A landscape with many valleys, sampled at points; each row gives a point and its height.
From any point a ball takes the steepest step (drop divided by distance) to one of its 2 nearest points. It stops when none of these is lower. Distance is the straight distance between rows; heights are no part of it.
Q_777: [103  81 110  94 120 148 123 113  61  93 105  98 114  71 128  75  84  67
 105  58 105]  h=47.2
Q_79: [ 97  77  90  90 130  80  97 112  88  77  74  98 100  74 116 135  67 149
 119 112  57]  h=46.2
Q_129: [ 83  72 127 109 118 101  77 136  91 159 135 108  66  84 146 136  82  71
 115  83  95]  h=53.1
Q_628: [ 63  86 112  83  83 118  62 100 120 143  99  62 102 120 130 104  80 136
  65  80  77]  h=35.1
Q_833: [ 80  89  85 153  87  93  98 111  70 107 135 138  97 121 105  94  92 114
 113  98 116]  h=62.4
Q_848: [124 149 100 156  64  69 125 106 119  79 128  99 100 124  79  71 123  89
  74  88 104]  h=68.5
Q_462: [ 88 142  71 129  77  82  87  78 102 137 136 130  89 131  91 103 132  92
 116 135 114]  h=58.1
Q_316: [118 128  90  71 114  97 103  88 116 117  90 116 106  91  67 113 134  53
  99  84  79]  h=12.4
Q_451: [128  83 128  77 113 117 105 106 108 110 113  78  84 104  93  99  80 126
  94  82  99]  h=49.9
Q_552: [125  85  77 112 111  69  76 103 111 101  84  82  96 112 155  77  97 129
  71 108  67]  h=75.5
Q_715: [129 119  99  85 124 104  82  66 120 122  83  73  87  76 132  62 120  74
  74 107 100]  h=60.2
Q_117: [ 97 128  78 122  96  94 110  64  67 130 137 140  92 104 119  93 136  70
 132 120 126]  h=56.1
Q_901: [ 95  58  78 123 149 114  92 116  59  70  90 122  76  84 121 117  88  68
  95 107 104]  h=25.2
Q_374: [ 94  99 121  58  96 134  94  63 115 139 100 117  83  89 101  93 120  89
 118 114 118]  h=63.3
Q_586: [123 127  93  89  96  55  88  86 128  55  72  99 104  95  49 138 152  86
  76 105  97]  h=81.5
Q_667: [109 102  95  79 121  97  97  91 125 129  68 102  83  73  80 102 129  25
  90 138  83]  h=7.1
Q_624: [ 76  72 102  81 115 123 113  92  78  98  86  56 142 105 134 110  58 150
  63  66 106]  h=40.0
Q_370: [ 86  82 101 143 126  79  76 131  76 154 148 115  67  86 147 117  74 118
 111  78 103]  h=55.7
Q_154: [115 154 113 110  97  86  54 121 101 107 125  91  88  59 115  91  96  51
 132  96  94]  h=16.4
Q_228: [ 82 135 100  84 107 139  44  91  98  99 107  96  80  82  70 112  63 123
 113 109  96]  h=38.6
Q_876: [112  70  95 100  94  85  70 130 117 114 106  98  99 113 131 102 107  86
  83  82  76]  h=77.1
Q_471: [ 92  55 107  95 112 119 133  91  70  99  93 119  98 102 155  81 109  89
 121  85 105]  h=44.1
Q_881: [ 52  69 107 108  52  85 156 106 102 106  91 101 156 133 124  90  98 130
 111  94 100]  h=74.9
Q_87: [117 117 130  55  82  80  91  74 147 113  71  72 110  77  90  79 131 112
 101  98  94]  h=67.4
Q_807: [101  74  88  57 126 122 120  82  83  79  61 101 100  68 105 119  89  85
 115 146  85]  h=46.7
Q_273: [ 90  84 101 141  73 100 102 109  76  71 127 144  94 113  87 101 125  92
 122  95 133]  h=64.0
Q_378: [124  81  84  87 115 122 158  63  64 102 107 125 108 108 138  69 123  93
 115 104 107]  h=40.5
Q_851: [110  96 101 103  56  54 105 111 131  88  94  88 141 112 101  87 111 137
  92 106  94]  h=71.9
Q_306: [109  83 121 108 117 100  51 112 105  61  81  70  92  74 133  71 106  86
  86  96 123]  h=56.8
Q_363: [ 32 104 103 106  51 106  82 106 133 128 104 112 109 137  86 114 100 120
 129 124 107]  h=70.8
Q_80: [117 160  90 113  98  71 111  91 103 120 115 139  90 114  55 114 154  58
  87  67  91]  h=16.8
Q_578: [141 102 113 102 100  82 108 105  83  68  92 111  79  90  90 103  91 119
 140 116  90]  h=17.6
Q_76: [120  97 110 125 117  87 105  87  77  54  87 102  77  77 125  73  81 153
 120 112 111]  h=27.3
Q_986: [142  99  99  81  93  89 154  67  94 121 105 119 100 113 113  78 135 109
 125 118  76]  h=35.6
Q_233: [117  84  88  72  83 106 142 108  95 123 106 142 110 103 116 108 113  80
 134  98  48]  h=29.7
Q_820: [126  86 116  93 131  95  85  98 124  92  74  58  86  71 127  65 122  48
  67 112 103]  h=58.6
Q_30: [101 127  71  83  97  72  74  61 113  67  71  85 113  96  66 126 115 127
  76 130 108]  h=82.6
Q_927: [113 121 111  77 128 124  66  69 107 139  92  94  69  74 118  84 102  75
 109 114 108]  h=61.8
Q_391: [ 53  99  93 108 115 118  54 112  99 140  97  84  73 105 122 111  47 147
  85  88  77]  h=39.6
Q_627: [ 98  69  85 105  77 119 132 137  94 120 142 121 115 137  89 127  93  96
  81  60  80]  h=28.6
Q_626: [123  98 144  72  94 104 126 123 120  74  72  72 116  50  75  81  99  60
 121  94  96]  h=71.2
Q_553: [123 147 138  82  84  78 118  62 130  95  87  94  93  89  77  52 146  97
 118  89 109]  h=68.9
Q_730: [ 54 143  50 133  94 105 129  99 130 130 129 103 124 161  85  86 121  66
  99 112 131]  h=87.6
Q_155: [107  86 130  94  83  87  43 116 127 100  96 116  59  91  80 132  93 109
 129 129  96]  h=10.8
Q_260: [123 120  59  84 127 121 118  66  80  96 108 101 100 131  60 125 104 120
  59 104 106]  h=35.2
Q_41: [120  82 103 126 116 101 141 128  80 106 103 109  87  57 120  87 102  17
 109 131  85]  h=16.5
Q_892: [142 133  82  95 114  67 129 101 105  56  93  96  95  98  57 136 129  82
  60  97  79]  h=80.9
Q_517: [137 102 113  78  99 110 129  89 103 110 112  72 121 103 105  68  93 122
  82  83  93]  h=52.4
Q_973: [ 88  58 135  89  65 116 124 106 105 119 110  83 128 122 139  80 110 111
  72  57 115]  h=33.9
Q_386: [ 82  80 136  40  89 122 102  58 132 124  81  80 103  92 112  99 116 106
 106  95 105]  h=65.2
Q_415: [ 61  98  86 169 108  86  79 133  78 126 126 123  74  97 130  98  77 133
 113  81 113]  h=59.2
Q_45: [ 66  69 125  95  98 123  88 126  97 150 105  90  73  91 153 128  75  74
  91  60  84]  h=51.3
Q_977: [ 75 142  86 100  78  70 120  93 139  92  89  73 150 126  34 109 107 116
  70 102 133]  h=84.6
Q_266: [102  79 111  97  78  81 111  89 103 121 115 139  82 136  90 120 105 150
 129 133  90]  h=66.7
Q_20: [134 116  70  59 152 131 119  91  91  96  82  85  98  72  90 101  79  75
  92 120  79]  h=42.4
Q_192: [101  96  72 125 138  85  92 104  70  74  86 101  75  91 116  99  65 170
 111 108  78]  h=38.1
Q_227: [117  75 107 127 137  98 114 124  67  78  97 115  70  60 124  81  82  52
 126 118 103]  h=20.6
Q_644: [101 119  97 113  93 113 134 101 102 119 116  69 124 126 108  38  78 139
  82  96  99]  h=55.5
Q_430: [121 144 115 121  79  85  88 114 110 136 140  92 104  89 104  71 119  75
 109  74 110]  h=21.3
Q_317: [ 95  88  95  91  68 123 132 110  92 148 138 142 125 127 105 113 114  87
 122  65  79]  h=24.7
Q_498: [ 68 130  69 127  99 110 117 101 106 103 102  70 128 134 120  38  79 115
 107 128 118]  h=59.3
Q_185: [101  89 116 117 112 116  59 137  79  48 107 100  81  80  77 107  62 102
 106  78 121]  h=50.0
Q_16: [ 40 124  72 151 105 109  75 110 102 113 101  81 113 126 133  50  79 103
  94 125 119]  h=62.5
Q_918: [ 96  82  91 102 104 102 113 113 104 139  85 102  83  61 114  95 121  11
  87 145  86]  h=11.8
Q_476: [ 82 143  61 119  87  99  58  87 123 140 118 117  92 146  72 106 101 107
  87 140  97]  h=60.3
Q_705: [ 86 131  91 140  74  99  77 102 116  86 120  89 106 122  75  83 108  94
  70  97 129]  h=66.8
Q_109: [ 80  79 103 129  87  86 102 145  97  80  96  79 122  96 135  80  72 148
  99  66  87]  h=55.6
Q_698: [129 102 117  99  87  90 108 127 120  78 100  68 146  88  92  63 118  67
  59  36 100]  h=27.8
Q_39: [ 83  78 123  85 120 138 101 127  86 121  92  83  94  72 143  91  67  76
 103  66  83]  h=49.1
Q_723: [ 59  46 110  92 111  91  83  73 103 108  67 117  67 101 146 125 111 128
 121 117  97]  h=31.4
Q_240: [133 109 116  85 119 122 118 116  85  74 111 123  74 104  23 135 114  64
  88  78 116]  h=50.9
Q_167: [ 76 109  96 108  65  85 112 110 113 131 120 124 105 136  81 105  81 148
 140 132  78]  h=68.7
Q_170: [112 150 100 135  50  57 131 107 130  74 105  79 128 119  77  66 119 120
 103 105  90]  h=70.1
Q_40: [135  97  80  76 130 109 106  99  73  72  99 107  91 110  61 150  86 131
  80 121  91]  h=39.7
Q_513: [120 134 126 100  95  95 109 118 119 106 106  91 105  68  84  58 130  40
  99  42 104]  h=25.0
Q_523: [ 83  49  93  86 135 119 106  96  74  91  79  90  95 106 123 143  66 136
  74  82 108]  h=34.3
Q_272: [112 119  50  99 133 129 101  74  72 126 118 114  89 132 102 101  87 107
  67 101  94]  h=29.6
Q_292: [ 67  99 116 115  99 138  47 123  76  70 100 100  97  66 105  79  69 102
 124  79 128]  h=52.3
Q_946: [ 77 125  71  93  73  82  90  67 124  90  82  93 142 116  48 124 128 121
  64 126 118]  h=83.7
Q_385: [ 70 110  89  75 118 132  76  77  82 122  94  92  86  95 101 111  55 142
 103 106  75]  h=32.8
Q_314: [ 98 137 100 128  87  79  98 102 117 150 144 126 100 110  67  90 140  59
  96  62 114]  h=20.3
Q_618: [109  72 129  78  88 106 114  68 103 120 109 140  66 114  84 115 122 120
 132 116 120]  h=64.9
Q_668: [100 135  98 109  95 107  94  86  83  56 104 102  85 111  34 115  96 130
 103 120 137]  h=47.1
Q_243: [ 73  67 131 108 112  98  82  87 102 132  86 115  45  84 148 110  93 139
 140 107  96]  h=25.4
Q_395: [ 68 137  62 126  84 108 134 118 108 108 121 118 125 161  55 105 101  87
 111 121 113]  h=86.7
Q_25: [112 127 107  92  99 108 108  87  84  59 106 122  82 102  22 126 131  94
  99  87 132]  h=49.5
Q_488: [101 137  74 116 114 106  88  58  53 108 113 141  82  83 130  88 112  89
 147 132 111]  h=53.8
Q_641: [ 72 120  81 129  97 114  45 110 100 109 112  90 114 110 115  79  89  92
  71  92 117]  h=65.1
Q_608: [139  71  99  80 134  78 105 103 101  78  86  87  97  97  84 150  64 134
  79 122  84]  h=43.3
Q_654: [121 123 124  85  96  80  59 101 126  83  86 106  68  71  65 107 120  73
 123 119  98]  h=4.7
Q_972: [ 55  72  88  74  86 104 123  65  88 109  83 106 131 115 104 145  86 148
  97 108  88]  h=42.6
Q_48: [143  91  81  85 115  81 126 120  90  62  90  83 132  97  79 126 100  69
  71  94  88]  h=80.1
Q_356: [130 111  82 124 138 112  94 128  87  66 102  83  84  82 108 102  92  27
  56  88 101]  h=78.6
Q_18: [ 87  88  97 126  74  94  73  86  84  43  95 124 106 101  90 103 124  97
 108 108 139]  h=65.3
Q_855: [ 80  78 132  93  89 118  70  99 100  82  85  89  99  83 124  70 103 107
 101  80 132]  h=54.8
Q_790: [121 103  61  98 155 123  95  84  68  91  88  82  98  98 133  78  73 103
  76 105  81]  h=37.0
Q_690: [105 141 101  99  88 113  78  90 104  97 109  93  90 120  48 100  79 149
 106 112 108]  h=43.4
Q_246: [ 68  85 105 118  45  75 127 117 125  80  98  91 166 120  92  92 109 109
 107 102 129]  h=73.3
Q_159: [115  79  93 112 108 100  78 130 102  89 107 107  89  96  98 113 125  36
  83  86 108]  h=77.9
Q_495: [133  73 113 100 120  90  75 126 101  68 106  65  84 101  82 114  57 127
  74  88 106]  h=47.0
Q_207: [ 74  89 101  54 103 125 107  69  89 123  74  88 106 110 103 138  67 152
 113 108  64]  h=39.9
Q_428: [ 94  91 132  80  92  94  57  95 113 113  88 111  62  72 110 103  83 135
 148 127  88]  h=17.5
Q_459: [105 104  77  93 134 116 106  70  64  94  83 135  85  88 116 104  91  86
 139 142  87]  h=50.7
Q_521: [ 90  72 143  52  75 112 137 114 116  99  68  92 126  65 105  99  94  68
 134  98  77]  h=72.7
Q_841: [135 126 139  73  78  82 126  96 119  59  89  98 115  70  60  70 123  90
 127  81 108]  h=70.0
Q_186: [140  91 102  93  88  56  92  89 127  82  78  66 127 102 120  99 107 139
  70 119  94]  h=73.4
Q_744: [ 74  81 112  92  70 113  92 121 130 141 116  61 139 136 128  88 104 107
  46  59  88]  h=30.3
Q_300: [124 106  79 100 128 112 122 114  92  43  78  79 108  68  87  92 100  29
  72  87  99]  h=79.2
Q_559: [110  39 120  87  68  98 137 121 113  98 121  97 132 119 106 114 117  84
  89  59  99]  h=32.4
Q_778: [ 98  67 125 100 100  67 102 123 102  75  80  92 110  79 123 119  69 168
 119  90  88]  h=51.1
Q_764: [ 78 141  64 122  78  73 155 103 121  77 100  91 158 144  50 105 112  97
  94 117 119]  h=85.7
Q_942: [ 86  36  84 103 126 114  93 105  73  76  97 120  88 116 106 153 100  91
  81 104 106]  h=29.1
Q_161: [128 135 127  99  99 102  83 118  98  78 103 109  75  67  76  94  80  81
 147 103  91]  h=10.6
Q_828: [ 66  51 110  84  84  91  97  59 100 100  76 110 104 118 120 134 111 141
  96 121 115]  h=37.1

Where does a ball stop that starts at each point below?
Q_370 | Q_317
Q_395 | Q_851
Q_892 | Q_851
Q_626 | Q_272
Q_521 | Q_272
Q_624 | Q_667
Q_306 | Q_272
Q_167 | Q_272

Call two points neighbours if one is among the 2 nearest of the other. Go from one point of each pair to the other, from neighbour to neighbour, staying as low as possible. Name the highest point that can't be avoided.
Q_667 / Q_654 | Q_430
Q_317 / Q_385 | Q_391
Q_317 / Q_744 | Q_973
